The views of a scene show one set of named points, each view turned or mirrored, shifted and resized as a whole, with a little noise and some points left out.

Scene 1
View 1
j_11: [  4   5  -7 -12  13  -7  -8  -8  14  13   2   1   8   4  -5  16   7 -14
  -5   3   6 -30]
j_496: [  3  -3  -4  -6  11  -3 -11  -4   9   8   4   1   7   8  -7  11   5  -6
  -3   3   5 -18]
j_475: [  2 -14   0   4   0   4  -7  -5   2   1   5  -8  13  13  -3   1   3   3
   1   4  -2   2]
j_997: [ 10  -9   0  -8  -3  -1   1 -10   5   6   3  -7  20   9  -2   8  -1 -11
   0  -2  -8  -9]
j_868: [  7 -12   1  -2   0   2  -6  -6   2   2   5  -6  15  11  -4   4   0  -2
   0   1  -4  -1]
j_828: [ 19  -8   5 -15   0   0  -3  -7   4   4   2   3  17  11  -7  10  -9 -11
  -4  -8 -10  -9]
j_617: [ 12  -8   2 -10   1  -1  -2  -7   6   5   3  -2  17  10  -5   9  -3 -10
  -2  -3  -8  -9]
j_77: [ -4 -16  -2  10   6   4 -17   3   0  -3   6  -3   4  14  -9   2   4  10
   0   8   7   2]
j_620: [  5  -6  -3  -4   5  -3  -8  -6   8   6   5  -1  11   8  -3   9   4  -5
  -2   2  -1 -12]
j_108: [  3 -21   3   8  -2   8 -10  -1  -4  -5   6  -7  12  16  -5  -3  -1   9
   3   3  -4  14]
j_767: [ 13 -15   6  -5  -2   4  -5  -4   0  -1   2  -1  15  14  -8   5  -7  -2
  -1  -4  -7   1]
j_933: [  1  -4  -4  -4  -1  -2   2 -13   7  11   5 -13  22   6   5   5  11  -8
   2   6  -6 -11]
j_920: [  5 -23   4   6 -12   7   3  -8  -6  -3   6 -17  24  14  -1  -6   1   5
   6   3 -15  19]
j_648: [  1 -24   3  11  -5   9  -9   0  -7  -8   6  -9  14  18  -5  -7  -1  13
   4   5  -5  20]
j_424: [ 19 -10   6 -12   6   2 -14   1   6  -1   1  10   7  12 -14  13 -13  -8
  -7  -8  -2 -10]
j_711: [ 23 -16  10 -14  -4   5  -7  -3  -1  -4   1   4  14  14 -12   7 -17  -7
  -5 -12 -11   1]
View 2
j_108: [ -7  -5 -10   3  13   3  10  -3   7  -2  16   9  -7  -7   8  -7  -7   8
   9  -2  -9   9]
j_424: [  0  -5   5  -4 -15  11   2  -6   4  -1   5   8 -18  -5  -3  -7   0   8
  -4   8  -5 -11]
j_620: [-1 -7  2  1 -4  2  5 -6  4 -2 -1 11 -1 -7 -3  7  4  5 -2  9 -9 -2]
j_11: [  3  -9  10   0 -13   0  -1 -10   2  -3 -13  12   5  -8  -7  14   9   4
  -9  18  -7  -8]
j_77: [  1  -8  -9   0  11   3   5 -12   6  -9   7  10   0  -9   8  -6  -8  13
   3   6  -4  10]
j_617: [ -7  -6   4   1  -8   2   7  -1   4   3   4  10  -8  -6  -4   5   5   0
  -1   4 -12  -7]
j_767: [ -7  -5  -1   2  -3   6   9  -1   5   2  11   7 -14  -4   0  -4  -1   4
   3   0 -11  -4]
j_933: [ -9  -8   2   6   1  -8  11   0   4   3  -1  11   6  -6  -3  16   9  -2
   1   4 -15  -1]
j_475: [-5 -6 -5  2  7  0 10 -3  6 -2  9  9 -3 -7  4  0 -2  5  5  1 -9  5]
j_920: [-16  -4  -8   8  15  -3  18   7   8   7  19   8  -8  -5   7  -1  -2  -1
  13 -10 -16   6]
j_648: [-11  -4 -10   5  16   0  16   2   7   1  19   8  -6  -5   8  -6  -6   5
  12  -7 -12   9]
j_496: [  2  -7   4   0  -5   2   0 -12   3  -4  -6  11   1  -7  -3   6   4   7
  -6  13  -6  -2]
j_711: [ -5  -5   2  -1  -9   9   6  -1   5   3  11   7 -19  -4  -3  -6  -1   6
   1   2  -8  -8]
j_828: [ -7  -5   6   0 -13   7   6   1   5   5   7   7 -16  -4  -6   1   5   1
  -2   3 -11 -11]
j_868: [ -5  -6  -1   4   2   2   8  -2   5   1   7   9  -4  -6   1   2   1   4
   2   1 -10   1]
View 3
j_620: [-3  3  3 -1 -4  4  1  2  2 -5 -4  7 -5 -3  7 -2 -3  9  6  0 -3  3]
j_997: [-2  3  0  1 -6  5  3 -1  4 -5 -4  4 -8 -1  0 -2 -6  1  6  1 -6  2]
j_475: [-2 -3  3 -1 -3 -1  3  4 -1  0  0  2 -5  1  1 -4  1  7  2  5 -6  5]
j_496: [-5  3  5 -2 -3  5 -1  3  1 -7 -5  9 -4 -4 12 -2 -3 12  8 -2 -3  2]
j_108: [ 0 -3  2 -2 -2 -6  4  5 -2  3  3  2 -3  4 -4 -7  5  7 -3  7 -6  3]
j_933: [ -2  -1   4   0  -7   7   4   1   1  -7  -5   0 -10  -1   4  -1  -8   2
  12   4  -9   7]
j_424: [-4  9 -2  0 -3 -1  1 -1  7 -2 -3 13 -1 -4  4 -2 -1  8 -3 -6  3 -4]
j_868: [-3  3  0  0 -4  0  2  1  4 -3 -2  5 -5 -1  2 -3 -2  5  2 -1 -3  0]
j_711: [-3  7 -3  0 -4 -2  3 -1  6  0 -2  9 -3 -1 -2 -3 -1  5 -4 -3 -1 -2]
j_77: [-3 -5  7 -4  0 -5  0  8 -5  0  1  4 -1  1  5 -6  6 13  0  5 -4  4]
j_648: [ 0 -5  1 -2 -3 -5  5  5 -2  4  3 -2 -6  5 -9 -7  4  2 -4 10 -8  5]
j_767: [-2  4 -1  0 -4 -1  4  0  4  0 -1  5 -4  0 -3 -3 -1  4 -2  1 -4  0]
j_617: [-2  6 -3  2 -7  1  4 -2  7 -2 -3  7 -6 -2 -2 -2 -5  1  1 -2 -3  0]
j_920: [  1  -5   1   0  -5  -3   6   2  -1   3   3  -3  -8   5 -11  -5   0  -1
  -1  11 -10   6]
j_11: [ -5   6   5  -1  -5   9  -2   1   4 -11  -9  10  -5  -7  15   1  -8  11
  13  -5  -1   2]
View 4
j_997: [ 10  -2  -4 -13   1  -3  -6   2  -9   1  -1  -6   4   3 -13   2 -11  -2
   8  -9  10   1]
j_620: [ 10  -4  -2 -10   3  -7  -6  10  -4   3   5  -1   7  -3  -3  -2  -6  -6
   5  -8   1   3]
j_475: [  8  -6   3  -6  -3 -10  -6  -4 -11   6  -3   3   6  -2  -7  -1  -1  -5
   3  -1   6  -8]
j_648: [  7  -7   9  -6 -10 -11  -6 -17 -18   7 -12   4   8  -1 -14   3   0  -2
   3   4  15 -18]
j_767: [  8   2   2  -8  -6  -4  -3  -5 -16   4   2   2  16   3 -12   5  -5  -3
   4  -6  12  -2]
j_920: [  7  -7   4 -10  -9  -8  -6 -20 -17   6 -16  -1   2   1 -19   4  -5   1
   4   2  19 -17]
j_108: [  6  -6   9  -2  -9 -11  -4 -12 -16   8  -7   7  12  -1  -9   1   2  -3
   0   4   9 -15]
j_11: [ 13  -3  -9 -11  10  -5  -6  22   2   0  13  -5   2  -3   1  -5  -8  -8
   8 -14  -6  13]
j_828: [ 11   5  -4 -12  -2   2  -3   4 -13   1   9  -2  16   6 -11   6 -12  -3
   8 -13  12   8]
j_424: [  9   8   1  -5  -3  -1  -1   7 -13   2  14   5  25   3  -5   3  -6  -9
   4 -11   6  10]
j_868: [  8  -4   1  -7  -3  -7  -6  -1 -10   5  -1   0   9   0  -7   1  -5  -4
   4  -3   8  -5]
j_933: [ 12  -9  -7 -15   5  -6  -9   4  -2   2  -6 -10  -8  -1 -10  -1  -9  -3
  10  -5   5  -2]
j_496: [10 -4 -2 -6  4 -9 -5 14 -3  2  8  0  7 -4  1 -4 -4 -8  4 -7 -3  6]
j_77: [  6 -12  10   1  -6 -18  -7  -2  -8  10  -5   9   6 -10   3  -6   8  -8
  -1   8  -3 -14]
j_617: [ 12   2  -4 -12   0  -1  -4   4 -10   1   3  -4   9   2 -11   2 -11  -3
   7 -10  10   3]
View 5
j_828: [ 0 -1 -7 -8 12 20 -5 -9 -6  0  3 -9 -2  4 -5  7 14  3 11  2 -3  7]
j_617: [  1   3  -8  -5  10  11   1 -10  -3  -2   5  -7  -1   2  -2   3  11   2
   6   4   0   7]
j_424: [  3   2  -1  -7  14  14 -11   0  -2   7  -7  -9   1   7  -3  14  21   0
  12  -5   3  -3]
j_648: [ 16   5 -31  -5  24   3  -2 -11  -4  -5   2   0   1   4   7 -28   6   9
  -9 -15  16  -4]
j_868: [  7   7 -12  -3  14   4   3  -9  -2   0   3  -3   2   3   3  -8   8   3
   1  -1   8   2]
j_620: [ 4 10 -1  2  8  2  9 -4  0  2  3 -3  6  2  1  3 10 -1  5  4  5  3]
j_711: [  5   0 -11 -10  18  17  -9  -2  -3   2  -2  -8  -1   6  -1   4  17   4
   8  -7   4  -1]
j_108: [ 15   6 -24  -6  21  -1  -3  -5   0   0  -2   0   1   4   6 -22   9   6
  -7 -15  18  -8]
j_475: [  9   9 -14  -1  15  -1   5  -7  -2   0   2  -2   5   3   4 -14   8   3
  -3  -5  13  -1]
j_920: [ 13   2 -38  -7  21   6   0 -18  -4  -9   8  -1   0   4   6 -32   2  10
  -7  -8  12   1]
j_767: [  6   0 -22  -8  18  14  -5 -12  -4  -4   4  -6  -4   4   1 -10   9   7
   1  -4   3   3]
j_997: [  3   4 -11  -3  10  10   5 -14  -4  -3   8  -5   0   1   0  -2   7   4
   5   6  -2   9]
j_496: [ 2 14  8  2  5 -1 11  0  1  6 -2 -3  7  4  1  8 13 -5  7  6  6  2]
View 6
j_11: [ -4   8   7 -10   4  -3  -6  -8   2  10   8  -1   2   3  -8  -4   7 -12
   2 -16  -4 -10]
j_933: [ -4   5   4  -5   4 -10   1  -7   0  -4   3   0  -2   5  -1 -10   9  -5
   5  -5 -13  -3]
j_828: [ -4   7   6   5   0 -11   1  -3   3   5   3   3  -2   0  -8  -1   4  -8
  -1  -8   1 -10]
j_997: [ -3   6   6   2   2 -13   3  -5   2  -1   2   1  -4   1  -4  -5   7  -7
   3  -3  -6  -8]
j_767: [ -4   5   5  11  -3 -12   5  -1   0   0  -1   4  -4   1  -4   0   2  -4
   1   0   0  -8]
j_108: [-3  1  0 14 -4 -4  6  2 -4 -6 -3  7 -4  5  1 -1 -4  4  5  5  0  1]
j_711: [ -3   6   6  12  -2 -13   4   0   2   3   1   5  -3   0  -6   2   1  -6
  -1  -3   4 -10]
j_920: [ -3   1   2  14  -3 -14   8  -1  -2 -13  -4   5  -7   5   4  -4   2   5
   6   9  -9   0]
j_868: [-4  4  3  6 -1 -8  3 -2 -1 -2  0  4 -2  4 -3 -3  2 -2  3 -1 -3 -4]
j_496: [ -4   6   4  -3   2   0  -3  -5  -1   8   4   2   2   3  -6  -2   3  -7
   3 -12  -1  -6]
j_77: [-4  1 -1  5 -1  6  0  1 -3  1 -1  6 -1  7  1  1 -6  4  6 -1  2  1]
j_475: [-3  3  2  6  0 -4  3 -2 -2 -3 -1  4 -2  5  0 -3  1  1  5  1 -3 -1]
j_620: [-3  5  4  0  2 -4 -1 -5  0  3  3  2  0  3 -5 -2  4 -5  3 -8 -3 -6]
j_424: [ -3   7   7  10  -2 -10   2  -1   2   9   3   6  -1  -1  -9   4   0  -9
  -3  -8   7 -13]
j_617: [ -3   6   6   4   0 -13   2  -4   2   1   3   2  -3   1  -6  -4   7  -8
   1  -5  -3  -9]

In a view up to two points have been moved. Name them for each view, in the order of its rows, or write -.
view 1 => j_648, j_711
view 2 => -
view 3 => j_868, j_617
view 4 => j_77
view 5 => j_767
view 6 => j_828
